Each row is a point on a tangle of strands that fork, close into loops and nearly touch. The rows are in no order.
In the rows, zero is written as 128.
Two points are linked if the straight distance between their rows is under 43. Some points are linked to none.
Debid: [ 96 125 135 114 175 134 174 152 151 146 115  99 100 146 134]
Serub: [152 165 173 127 104 154 181 131  58  94 208 175 111 156 162]
fes: [111 118 102 141 138 115 114 135 180 175  59 108 138 119  88]
sutim: [168 154 170 121  80 136 138 104  49  97 205 179 131 118 156]
batem: [153 158 198 118  86 118 108  57  80 125 153 159 120 105 126]
Pul: [127 106  79 151 130 122 106 139 153 140  97 108 146 114 112]
gizan: [116 107  97 130 155 133 148 156 134 126 124 106 127 126 140]
Sel: [112  96  86 137 162 141 166 172 125 121 135 106 128 128 147]
pefi: [161 147 121 134  80 102  41  84 141 111 111 143 158 107 105]
labam: [180 131 124 123  71 124  69 102  85  83 176 165 158 103 150]
bop: [119 103  87 138 148 130 134 151 138 128 117 106 136 120 133]
vef: [125 147 162 110 119 113  91  93 141 130 107 131 127 125 120]
Nuga: [154 138 128 116 102 143 145 157  65  72 209 167 139 136 177]
vupe: [ 83 127 147 113 183 133 173 154 179 185  83  88  93 147 113]
Paded: [ 93 145 165 102 173 131 164 136 167 162 103  98  89 154 122]
balu: [167 147 169 119  77 129 115  91  58  99 189 173 134 109 147]
lasez: [115 122 103 140 132 111 109 130 190 184  47 111 140 119  74]
lufo: [145 159 168 122 117 154 181 136  70  93 202 166 110 159 159]
megun: [113  63  65 164 154 144 145 166 148 146 104 106 141 127 120]
giva: [113 122 105 137 139 116 112 134 169 158  74 107 137 118 102]
voze: [156 155 157 127  94 151 167 141  51  85 218 179 126 144 170]
kupi: [124 133 118 127 130 115  97 120 151 132  99 116 137 118 119]
toti: [133 139 133 114 133 143 164 157  92  85 184 144 121 149 165]
dul: [ 83 117 133 120 181 133 172 157 174 182  85  91 100 141 116]
Runo: [126 122 104 131 132 122 103 131 138 120 113 114 139 116 131]
didi: [141  74  40 180 117 132 105 151 143 125 122 112 158 115 109]
viz: [105  53  67 157 172 157 178 185 132 137 125 107 132 134 136]
ful: [151 143 124 131  93 107  56  93 138 110 113 135 152 110 114]
mes: [130 115  93 135 135 127 116 144 130 113 125 114 142 116 137]
Mani: [113 135 122 123 171 151 209 187 107  99 173 120 104 168 162]
kom: [155 111  53 172  93 109  67 126 152 118 119 116 166 104  98]
nifa: [165 146 154 118  81 140 136 123  53  87 208 178 140 125 168]
lofof: [158 146 144 120  90 144 151 144  55  80 215 179 136 135 174]
gevil: [100 136 147 109 169 134 169 145 144 136 126 106  98 151 137]
sibu: [ 95 112 120 124 172 134 164 156 152 153 106  98 108 135 129]
meti: [129 138 112 131 118 108  82 115 161 136  88 118 144 113 108]
pomas: [127 148 118 128 114  98  81 102 183 160  57 122 146 116  79]
Vus: [122 153 182 106 120 115 102  82 135 137 111 137 120 130 118]
sig: [108  86  80 141 169 147 183 184 118 122 139 105 126 133 150]
redus: [ 97 147 168 102 162 127 149 124 161 155 104 108  95 148 123]
bobof: [144 141 132 116 117 145 157 157  73  77 199 158 131 143 171]
Tasut: [117 150 177 102 144 132 150 112 127 125 140 131  97 151 135]
ruge: [120 140 112 133 120 100  91 117 190 174  48 116 146 117  73]
dur: [122  88  69 168 128 123 113 143 177 170  72 114 149 121  80]
piv: [134 143 144 118 111 113  81  97 134 121 112 136 136 119 123]
doket: [133 156 192 110 105 114  92  64 122 135 117 148 122 120 115]
feva: [148 163 208 115  89 116 106  49  91 135 140 155 115 107 118]
kagi: [128 147 124 128 115 100  78 104 174 149  69 122 144 115  92]
Nula: [103  63  69 150 176 155 193 194 121 128 137 107 128 138 146]
kifil: [160 154 189 118  81 123 105  62  72 117 164 163 124 103 131]
fipe: [119 114  95 139 141 120 115 139 159 148  88 106 138 118 114]
Molo: [ 92 107 118 127 173 133 161 158 161 165  92  95 113 134 121]
gev: [141 141 128 128 105 108  68  98 141 117 107 133 145 115 117]
Nam: [131 146 146 112 135 145 170 149  92  89 187 147 113 157 158]
buz: [110  65  69 157 163 147 162 175 136 140 117 105 134 129 133]
veri: [139 156 200 113  95 112  91  54 110 135 124 151 122 114 116]
repu: [177 135 143 120  70 127  85  96  69  86 184 171 150 104 154]
bugi: [111 150 177 101 141 121 126 103 148 143 110 125 105 142 122]
zafen: [102 149 173 102 150 123 133 112 157 149 103 116 103 144 122]
ritum: [107 145 163 103 158 133 161 128 137 129 134 118  97 154 138]
sani: [ 84 140 164 103 181 134 175 144 181 181  90  90  85 156 115]
tipid: [167 141 156 117  79 125  95  94  73  95 177 169 142 107 149]
Denab: [141 111  71 154 118 117  92 135 144 121 110 111 151 109 118]
kudiz: [151 112  61 162 100 115  78 129 143 115 119 114 160 105 112]
bopo: [120  68  57 172 141 138 127 156 156 152  94 112 148 125 104]
nibe: [127  86  64 165 132 129 117 148 150 140 101 107 147 114 112]
kulud: [119 148 181 102 136 127 134 101 130 129 131 132 103 145 130]
Vade: [137 156 166 117 131 152 182 140  85  94 191 155 103 165 158]

A piece is two or more points that can be reached from each other along the links. Count, over all rows, the pieces, the separate loops (a circle has one, a figure eight two, a Y none), the forks (points with three links) and the tips (points with one).
pieces: 4
loops: 3
forks: 2
tips: 4

A tip is a point with one link. Name the tips that can be reached along the links from each point below, in the order of the rows.
toti: labam
pomas: kom
feva: pefi, kifil

Name the points in between on the shortest way along the links from the first point to the second, in order.
dul, bugi: vupe, sani, Paded, redus, zafen
Tasut, Debid: ritum, gevil
ful, doket: gev, piv, vef, Vus
vef, kifil: Vus, doket, veri, feva, batem
Pul, kagi: fipe, giva, fes, lasez, ruge, pomas
fes, buz: giva, fipe, Pul, nibe, bopo, megun
